A landscape with many valleys, sampled at points; each row gives a point and its height.
From any point a ball rolls to the lowest of the 6 points nearest to it. It stops when none of these is lower. Distance is the straight distance between rows; heights are no part of it.
j865: [ -8  10   5 -20   2 -27  21  29  26   5 -31 -24]  height 2.60
j518: [ -7   4 -21 -29  -5 -11  29  19  -7  -3 -17   1]  height 2.14
j313: [ -5  -8   7  -4   3 -39  -1  13  30   1 -22  -9]  height 4.15
j576: [ -3   0 -16 -17  -7 -20  19  18   9  -3 -27  -3]  height 8.16
j379: [ 23 -16   0  35   3 -11 -29 -26  13  -9  -2  17]  height 2.71
j868: [ 27 -12   3  32   5  -3 -31 -22   5 -11   8  18]  height 2.84
j445: [  2 -20  -2  19  -4 -36 -16 -10  21  -6 -15   2]  height 9.08
j123: [-11  10  -3 -20  -9  16  16  -4 -15   7  17   1]  height 1.36
j687: [ 15  -2  13  18  11  20 -22  -9  -5  -4  26  12]  height 1.54
j97: [-10  11  12  -1   0  36   5  -2 -20  14  14 -16]  height 6.98
j381: [ -1  -9  31  29  20  32 -46   2 -11   5  13  -7]  height 0.94
j391: [ -1   3 -12 -15  -6   4  11  -1  -6  -1   7  12]  height 1.07
j471: [ -1  -2  27  26  18  33 -35   0 -11   1  20  -6]  height 2.68
j205: [-19  14   5 -15  -9  34  30  -4 -29  16   9 -25]  height 1.40
j605: [ -6   8 -10 -30   2 -20  27  30  16   4 -36 -23]  height 2.38
j916: [ -6   5 -16 -24  -9  -2  22   6  -8  -4  -2   8]  height 0.89
j979: [ 15 -16  -5  29  -1 -18 -22 -22  12 -10  -2  14]  height 2.64
j320: [ -2   2 -20 -18  -5 -10  19  11  -4  -4 -11   8]  height 3.33
j559: [ -9  10   6  -6  -4  28  13  -6 -18   9  17  -7]  height 2.96
j267: [ 11  -9 -12  14  -4 -17 -10  -9  10  -6  -5  14]  height 4.39
j853: [-17  12  -4 -27 -10  16  27  -3 -24  10  10  -6]  height 1.35
j28: [ 12 -11 -10  19  -2 -14 -10 -15  10  -9  -2  16]  height 4.00
j515: [ -7 -10   9   0   2 -39  -6   9  31   1 -23  -5]  height 4.51
j411: [ -5  -5  -7  -8  -4 -29   5  15  21   0 -26 -10]  height 4.19
j188: [ 27 -10   1  29   5   3 -26 -20   2 -13  11  21]  height 2.47
j5: [ 23  -5  15  25  14  10 -30 -14  -2  -8  21  16]  height 2.17
j139: [  0 -11  -5  11  -4 -29  -9  -4  18  -3 -16   3]  height 0.46
j535: [ 1  6 -4 -6 -3  8  4 -8 -9  1 15 11]  height 1.66
j824: [ 18  -5  27  29  21  24 -41 -10  -5  -1  24  10]  height 2.81
j826: [  1  -3 -18  -3  -4 -10  10   2  -1  -5  -5   9]  height 0.47
j861: [ -1   7   9  -1   1  18  -6  -7 -12   4  24   5]  height 3.11
j287: [ 20 -14  -2  30   1 -10 -21 -22   9 -11   1  16]  height 2.36
j61: [-20  18   3 -10  -8  39  30  -3 -33  18   1 -28]  height 2.63
j74: [  8  -2 -11   7  -3  -3  -3  -5  -1  -8   5  14]  height 0.70
j292: [  8   2  -1   2   1   8  -2 -10  -5  -5  17  14]  height 1.37
j326: [ -4   3 -10 -22  -4 -21  22  27  11  -2 -31 -11]  height 0.26
j707: [  7   0  23  20  14  26 -28  -7  -8  -2  24  -1]  height 1.78
j469: [  9  -6  31  26  21  24 -41  -4 -10   1  22   1]  height 0.88
j638: [ -1   5  -5 -11  -6   7   9  -3 -12   3  15  12]  height 1.02
j921: [ -6  -2 -14  -8  -6 -25  13  17  14   0 -27  -8]  height 5.46
j503: [ 12   2   5  11   5  14 -16 -10  -5  -5  20  15]  height 1.38
j651: [-17  12   8  -2  -3  41  14   1 -24  15   4 -26]  height 4.14
j528: [ -4 -15   9   7   1 -38 -12   1  26  -4 -15  -5]  height 8.05
j862: [ -3   9   4  -3   0  24   3  -6 -16   8  22   0]  height 5.34
j714: [ -3   7  15   7   4  35  -7  -3 -13   8  18 -13]  height 3.69
j653: [  2 -22   4  20  -1 -36 -25 -17  26  -7 -15   4]  height 8.78
j802: [ 12  -1  -5  10   3   2  -9 -12  -2  -6  12  17]  height 1.08
j269: [ -7   3  21  14  11  38 -20   2 -12   7  14 -15]  height 1.74
j400: [  5   3  16  12   9  23 -17  -7  -6   3  27   2]  height 1.52
j596: [  4  -5 -17   5  -4 -17   3   1   5  -6  -9  10]  height 0.30
j817: [ -1   0 -18 -12  -7  -6  13   1  -4  -6  -5  12]  height 0.87
j737: [ -8   6 -14 -29  -9   1  24   8 -13   0   0   3]  height 1.27
j926: [ -5   5 -19 -25  -7 -14  23  19   3  -1 -21  -3]  height 3.95
j674: [ -5  13  -1 -24   2 -23  26  31  23   4 -34 -25]  height 0.57
j191: [ 17  -6  -6  21   4  -2 -15 -14   5  -9  13  19]  height 1.63
j329: [-21  15   6 -14  -7  32  24  -2 -25  15  11 -19]  height 0.59
j221: [ -7   7 -16 -27  -7 -17  27  24   4  -1 -29 -13]  height 3.09
j525: [ -8   8   4 -13  -2  19   9  -3 -16   7  17   0]  height 2.13
j183: [  9  -4 -11   9  -3  -4  -4  -8   2  -8   3  14]  height 0.90
j855: [ -7  -3   5  -7   3 -32   6  21  30   2 -24 -13]  height 3.96
j448: [-15  11   4 -18  -9  25  20  -7 -19  11  16  -9]  height 1.18
j931: [ -9   1   5 -15   3 -33   7  25  27   0 -28 -17]  height 3.63
j133: [-12  11 -10 -37 -11   5  27   5 -19   3   5   2]  height 1.43
j236: [ -4  -9  -9   2  -5 -28   2   7  18  -3 -21  -5]  height 4.32

Where does a ball stop that starts at each point below?
j269 | j469
j313 | j326
j979 | j596
j862 | j638
j28 | j596
j411 | j326

Call two points neighbours if one is among the 6 nearest of the other. Go from one point of each pair to the other, from neighbour to neighbour, staying as low as possible. Name the highest point that can't be avoided.
j596 / j469 | j400
j326 / j638 | j221
j638 / j596 | j391
